Points on a hilly landscape, in no order, each with its height.
A climber steps from a point to whichever of its 2 nearest points has the largest rise for the distance, and stops where none of them is higher. Distance is the straight distance between rows; heights are no part of it.
q_560 height 305: 119 100 71 113 115 87 90 123 110 104 99 91 99 124 89 85 103 108 113 125 97 97 98 104 118 81 104 121 103 85 90 63 87 112 66
q_113 height 158: 118 57 95 100 72 119 102 103 79 73 107 77 98 126 51 89 105 97 106 113 103 108 90 109 109 107 77 89 97 110 75 85 83 117 88
q_10 height 82: 60 119 126 99 82 91 115 107 88 109 63 121 79 107 116 78 101 91 81 91 114 91 102 113 79 95 98 100 100 118 79 152 98 88 160
q_385 height 270: 95 72 123 92 106 108 101 85 100 95 98 96 108 107 85 75 110 122 73 107 82 141 104 86 79 130 87 83 81 93 91 102 81 108 132
q_499 height 243: 94 94 88 97 88 83 94 75 99 106 131 106 79 114 107 99 105 94 99 92 85 108 91 97 127 80 111 110 86 109 93 107 100 90 102
q_176 height 258: 129 99 80 116 87 112 97 137 109 86 82 71 113 109 73 99 99 110 107 137 117 71 91 95 108 104 78 111 119 66 91 75 93 92 65
q_157 height 212: 91 111 130 106 106 101 99 118 102 119 84 83 95 111 139 96 111 90 84 89 112 88 112 100 87 109 122 89 83 104 99 122 105 89 96
q_248 height 688: 115 105 103 77 81 107 109 95 107 81 97 91 122 78 93 111 103 71 106 92 129 82 100 110 101 125 77 79 110 98 106 108 107 99 88
q_214 height 448: 118 116 102 106 83 126 99 87 82 100 100 95 121 90 101 120 83 108 106 100 116 77 95 88 81 104 113 88 115 81 103 100 136 98 95
q_384 height 279: 120 74 99 123 96 110 86 118 99 90 101 86 108 115 91 87 88 114 97 138 89 101 90 78 132 95 110 101 76 67 78 81 100 84 88
q_161 height 407: 78 105 110 94 120 75 94 104 110 116 105 138 72 98 113 83 102 108 81 100 73 120 109 91 94 96 102 92 97 113 120 103 81 98 136
q_773 height 466: 109 103 96 112 87 105 101 119 108 109 109 89 98 92 129 105 108 95 113 109 104 79 93 87 125 92 127 104 87 79 111 105 117 83 82
q_406 height 271: 82 77 109 83 107 107 115 89 116 60 104 85 106 78 96 99 121 92 91 73 111 126 103 107 101 125 52 86 76 108 108 115 67 108 129
q_677 height 182: 118 51 110 104 81 115 98 91 94 60 102 76 108 104 71 98 93 93 98 112 99 101 94 110 132 117 72 90 84 92 76 87 79 99 93
q_707 height 461: 126 104 95 111 104 135 85 119 82 112 107 76 103 123 86 128 105 119 113 114 91 94 89 94 109 91 115 111 107 94 104 84 126 108 76
q_22 height 306: 100 120 105 113 110 104 98 102 86 130 94 109 104 124 122 109 102 126 95 98 96 99 100 89 58 101 126 105 116 99 109 102 125 101 100
q_303 height 236: 107 93 79 128 86 90 103 88 91 103 104 83 105 131 116 82 95 92 113 101 120 88 103 104 101 80 120 109 98 100 96 105 101 97 65
q_814 height 408: 101 98 131 84 115 110 92 98 90 123 115 105 81 110 78 114 115 115 81 96 64 115 95 84 94 107 97 90 98 112 105 84 114 98 125
q_174 height 533: 75 126 95 85 115 62 102 96 117 107 85 131 76 106 116 100 103 96 105 71 98 93 110 118 90 75 105 110 124 138 107 101 94 105 104
q_295 height 529: 106 116 116 66 103 103 95 104 110 100 93 81 103 86 110 131 121 68 102 75 117 74 102 113 104 115 92 84 102 119 104 106 110 97 91
q_41 height 409: 114 90 108 93 87 110 89 109 113 96 120 79 93 103 115 112 119 85 100 108 102 87 87 93 138 99 100 91 72 88 111 102 108 83 89
q_52 height 427: 94 107 103 102 114 91 88 56 80 116 93 101 99 131 77 85 80 109 93 92 82 127 106 108 98 84 127 115 99 123 77 90 93 107 95
q_557 height 194: 111 107 79 88 78 95 103 68 90 93 111 104 105 97 78 110 92 89 108 83 105 102 94 101 101 86 88 92 118 112 101 93 115 114 99
q_668 height 215: 94 66 115 107 95 101 106 81 91 76 94 98 114 99 102 72 94 113 81 103 103 129 109 95 85 126 86 86 81 83 91 116 80 99 117
q_722 height 445: 76 131 105 94 110 76 111 110 122 102 73 140 87 84 123 89 104 88 105 76 108 98 106 127 92 89 104 101 114 117 99 120 89 107 112
q_965 height 514: 87 109 114 130 91 99 106 86 83 113 86 112 110 101 125 81 76 106 100 98 108 97 105 106 84 97 145 98 102 90 76 124 116 94 93
q_353 height 444: 100 105 116 75 118 93 94 107 115 107 87 82 86 102 113 122 114 79 95 71 103 91 110 124 115 100 94 103 95 123 96 94 88 103 81
q_556 height 394: 118 89 105 110 107 113 96 106 78 116 99 82 109 134 80 96 103 116 96 108 90 109 96 100 84 101 109 97 107 101 95 87 107 115 75
q_762 height 207: 85 67 101 103 100 104 111 85 99 57 98 90 110 81 103 82 93 111 81 84 115 127 103 113 88 124 71 90 79 102 96 126 66 99 128
q_945 height 547: 115 105 102 119 94 121 85 94 89 114 116 84 105 121 105 120 93 109 113 112 97 88 88 90 119 85 136 108 87 89 93 94 132 78 79
q_202 height 261: 119 107 63 108 97 113 105 104 96 91 112 95 106 104 48 114 79 118 129 140 98 93 85 88 107 81 90 122 120 75 101 56 101 115 87
q_907 height 421: 120 108 107 88 135 97 86 110 116 114 94 99 103 76 86 116 95 116 105 96 79 102 100 111 113 96 110 105 111 96 99 66 111 119 90
q_488 height 527: 103 98 92 115 98 106 104 41 72 103 103 106 114 121 69 98 61 110 104 121 84 109 102 101 102 86 129 108 103 99 87 93 104 107 87
q_28 height 140: 74 117 123 91 112 74 105 115 104 109 78 115 70 118 123 107 111 87 80 94 99 91 121 90 73 109 78 88 103 145 123 120 83 95 141
q_589 height 259: 94 85 74 114 85 76 109 69 95 82 100 104 108 111 104 73 82 94 106 96 114 109 115 114 101 84 106 114 97 105 88 110 81 102 79
q_354 height 553: 123 97 105 98 90 110 97 101 103 90 90 84 124 85 99 117 87 95 107 104 116 78 107 102 105 116 94 84 111 83 101 95 111 96 78
q_7 height 422: 115 86 101 84 109 109 105 127 123 90 107 90 101 83 77 100 127 89 97 107 97 111 103 86 104 118 61 81 97 98 120 81 91 118 108
q_441 height 353: 88 113 105 98 95 89 110 99 110 93 83 115 103 75 122 76 91 98 93 88 113 113 112 123 88 103 104 89 99 90 95 120 88 104 116
q_434 height 216: 101 100 68 86 78 84 100 71 98 97 130 110 88 110 86 110 106 88 114 86 98 99 91 85 114 75 96 103 108 115 118 97 110 106 109
q_850 height 114: 69 119 121 85 99 72 102 101 88 109 82 121 73 114 113 103 105 97 80 88 96 95 114 108 79 101 86 100 103 134 93 124 94 94 163
q_98 height 318: 71 110 111 80 96 87 102 92 111 96 101 117 70 85 125 117 116 72 94 67 107 90 97 116 123 94 94 103 76 116 87 132 91 79 135
q_511 height 464: 73 143 84 114 93 113 110 125 99 117 96 134 95 83 136 105 98 105 117 93 112 78 97 82 60 92 115 104 130 104 135 117 129 102 110
q_966 height 327: 110 83 90 107 81 113 95 97 97 99 134 104 97 111 85 90 97 116 100 127 78 110 82 71 129 89 100 94 82 75 97 90 112 86 105
q_356 height 385: 112 88 96 83 113 90 98 99 117 90 94 92 102 87 93 103 98 84 101 82 105 103 108 125 131 102 87 105 92 103 83 86 86 107 75
q_149 height 370: 80 133 110 108 102 110 108 136 110 125 103 117 83 81 144 114 116 92 106 96 105 69 94 86 86 91 126 97 102 100 129 120 121 89 112
q_197 height 290: 82 99 83 100 90 77 99 73 99 85 87 122 99 99 106 61 82 102 100 79 108 123 113 125 88 92 112 110 101 110 87 119 82 102 103
q_841 height 402: 89 121 97 108 96 95 106 127 123 111 104 103 99 73 144 98 114 73 126 100 110 66 97 108 106 92 124 96 101 103 124 119 114 89 81
q_978 height 139: 106 62 101 89 86 108 99 83 84 88 108 72 88 128 76 96 114 95 91 83 96 119 95 108 103 104 85 97 93 124 84 109 85 108 91
q_602 height 345: 120 98 116 103 129 107 82 83 97 115 98 97 112 94 73 112 80 113 102 99 82 110 109 115 127 86 134 113 101 98 71 68 114 119 85
q_246 height 480: 106 121 78 107 104 126 101 129 107 102 98 94 119 87 125 121 101 125 115 104 113 83 95 79 68 110 101 119 125 88 139 97 130 101 82
q_901 height 332: 103 74 130 90 106 119 99 99 98 108 111 91 97 110 71 99 114 116 79 106 79 127 93 84 88 125 86 79 87 103 103 89 100 109 127
q_471 height 375: 76 101 118 89 121 92 95 106 117 92 87 90 83 89 131 115 115 77 89 64 110 98 109 127 131 106 93 105 69 118 88 120 76 81 103
q_587 height 341: 94 101 109 104 124 83 95 126 118 121 102 124 86 102 124 90 109 115 83 110 82 117 114 82 87 105 100 85 93 98 132 89 87 101 114
q_609 height 677: 103 97 104 131 90 103 99 62 73 104 101 112 122 111 100 87 61 112 99 112 95 103 99 96 89 91 134 97 103 85 83 112 111 95 90
q_485 height 56: 59 109 103 100 76 93 113 101 96 100 86 141 74 86 116 74 104 82 89 82 113 106 96 118 92 85 102 102 98 117 85 154 80 97 162
q_594 height 416: 120 119 88 87 109 125 99 137 106 105 91 81 125 88 104 127 114 111 116 108 111 79 96 91 78 120 93 108 126 94 140 80 117 110 74
q_42 height 205: 84 108 140 88 108 100 107 99 81 121 88 92 84 118 111 103 120 101 67 103 91 111 104 82 67 130 90 82 90 104 101 121 111 92 139
q_951 height 358: 104 129 72 104 99 114 106 81 92 98 112 122 120 75 92 117 71 121 116 104 107 95 95 78 74 88 109 106 125 81 111 93 133 105 105
q_730 height 211: 108 54 98 119 91 102 95 85 91 57 112 94 108 104 82 73 85 107 98 115 100 112 100 114 128 109 78 103 79 80 72 88 60 89 93
q_265 height 383: 101 92 87 116 86 106 105 100 101 101 133 118 102 82 109 84 85 112 104 125 87 104 88 69 100 95 111 100 97 62 107 105 120 90 105
q_18 height 169: 119 98 98 95 93 112 96 78 82 104 117 84 99 106 53 136 99 87 110 90 101 101 90 107 101 86 101 99 115 114 97 84 112 125 88
q_364 height 277: 85 96 108 90 90 88 100 87 96 103 115 110 71 101 120 104 122 79 88 88 93 102 99 101 114 94 95 98 84 117 106 125 95 82 126
q_848 height 592: 86 129 66 123 98 104 117 122 109 109 98 112 118 77 135 94 88 111 129 107 117 79 94 88 66 92 121 115 128 80 124 105 128 105 84
q_941 height 176: 75 112 133 98 118 89 108 122 101 114 72 89 82 114 141 94 120 78 74 90 111 99 123 107 80 115 93 91 81 123 105 130 74 87 117
q_891 height 525: 122 92 84 73 103 97 107 120 130 90 113 103 105 72 68 112 121 86 117 121 95 94 86 94 135 109 64 99 107 85 112 71 98 107 93
q_972 height 675: 114 118 84 78 119 81 105 114 131 100 104 117 125 63 92 112 108 87 125 112 100 90 90 97 121 109 85 106 112 89 112 87 110 91 79
q_681 height 346: 112 83 95 115 117 95 89 112 89 104 90 92 107 138 84 70 98 118 94 111 91 119 108 106 109 90 112 114 92 106 79 72 83 115 64
q_431 height 414: 92 88 113 134 86 111 107 105 94 101 89 102 112 79 135 70 86 85 101 108 121 86 113 114 100 105 130 87 88 75 82 128 95 88 88
q_575 height 224: 129 98 77 110 95 109 98 130 104 86 101 81 102 97 40 114 90 106 122 144 104 82 74 97 115 90 81 110 117 74 79 53 88 107 81
q_743 height 413: 123 110 90 73 96 120 95 134 107 101 101 76 114 94 84 130 129 84 121 104 108 84 94 98 106 110 85 100 119 109 130 75 110 112 75
q_525 height 301: 110 117 51 114 94 116 109 91 98 99 122 106 115 94 81 121 75 120 127 124 103 89 83 80 99 78 101 128 117 75 111 79 119 109 91
q_288 height 245: 115 71 97 128 88 96 94 102 109 79 111 98 113 93 102 78 80 101 98 133 101 96 99 99 135 101 97 105 82 62 77 89 85 80 87
q_486 height 95: 73 78 102 104 103 95 96 76 79 84 88 86 96 106 114 87 92 106 77 61 104 124 107 125 98 108 89 117 77 130 67 138 63 87 106
q_381 height 637: 88 104 96 86 111 73 91 88 103 111 97 117 73 115 93 112 108 93 102 77 89 103 114 106 94 87 89 102 125 144 115 89 87 109 105
q_586 height 342: 96 92 100 81 105 94 112 106 126 74 104 102 112 71 100 97 121 76 93 95 107 116 105 98 106 124 55 74 86 97 121 100 79 106 118
q_337 height 520: 95 114 111 77 108 83 91 91 104 112 107 123 80 90 87 114 111 98 93 88 79 110 106 99 90 100 89 93 115 122 117 90 100 108 132
q_201 height 254: 96 113 125 101 105 115 100 116 91 130 100 90 96 117 125 108 116 107 82 104 95 92 101 73 75 118 107 86 94 95 119 116 119 85 116
q_300 height 535: 111 128 85 96 130 86 102 126 129 112 95 118 121 73 110 118 99 111 121 105 94 95 93 102 103 94 111 114 115 86 120 77 121 103 77
q_305 height 336: 110 85 103 96 115 89 89 77 100 87 96 91 111 93 78 99 75 97 105 99 90 105 112 130 125 90 109 112 102 95 70 77 85 121 73
q_283 height 118: 88 77 113 92 95 98 95 66 78 98 86 77 88 120 84 99 99 101 84 65 94 118 106 118 93 107 94 115 93 139 72 122 86 95 101
q_555 height 331: 108 89 83 111 79 114 106 126 103 90 116 93 111 88 108 87 90 110 99 131 105 90 92 64 89 111 89 92 100 57 119 102 119 88 97
q_23 height 364: 90 118 101 101 114 89 93 74 82 127 95 117 97 125 92 87 91 121 98 96 86 118 106 99 76 87 125 111 115 114 101 91 109 109 103

For each start below, name the point where the climber stops.
q_22 -> q_609
q_434 -> q_248
q_575 -> q_248
q_589 -> q_381
q_560 -> q_945
q_10 -> q_201
q_485 -> q_201
q_283 -> q_265
q_305 -> q_248
q_668 -> q_381
q_762 -> q_972

Write out the way that a climber takes from each point below.
q_486 -> q_762, q_406, q_586, q_7, q_891, q_972
q_557 -> q_434, q_499, q_364, q_98, q_471, q_353, q_295, q_248
q_176 -> q_560, q_681, q_556, q_707, q_945
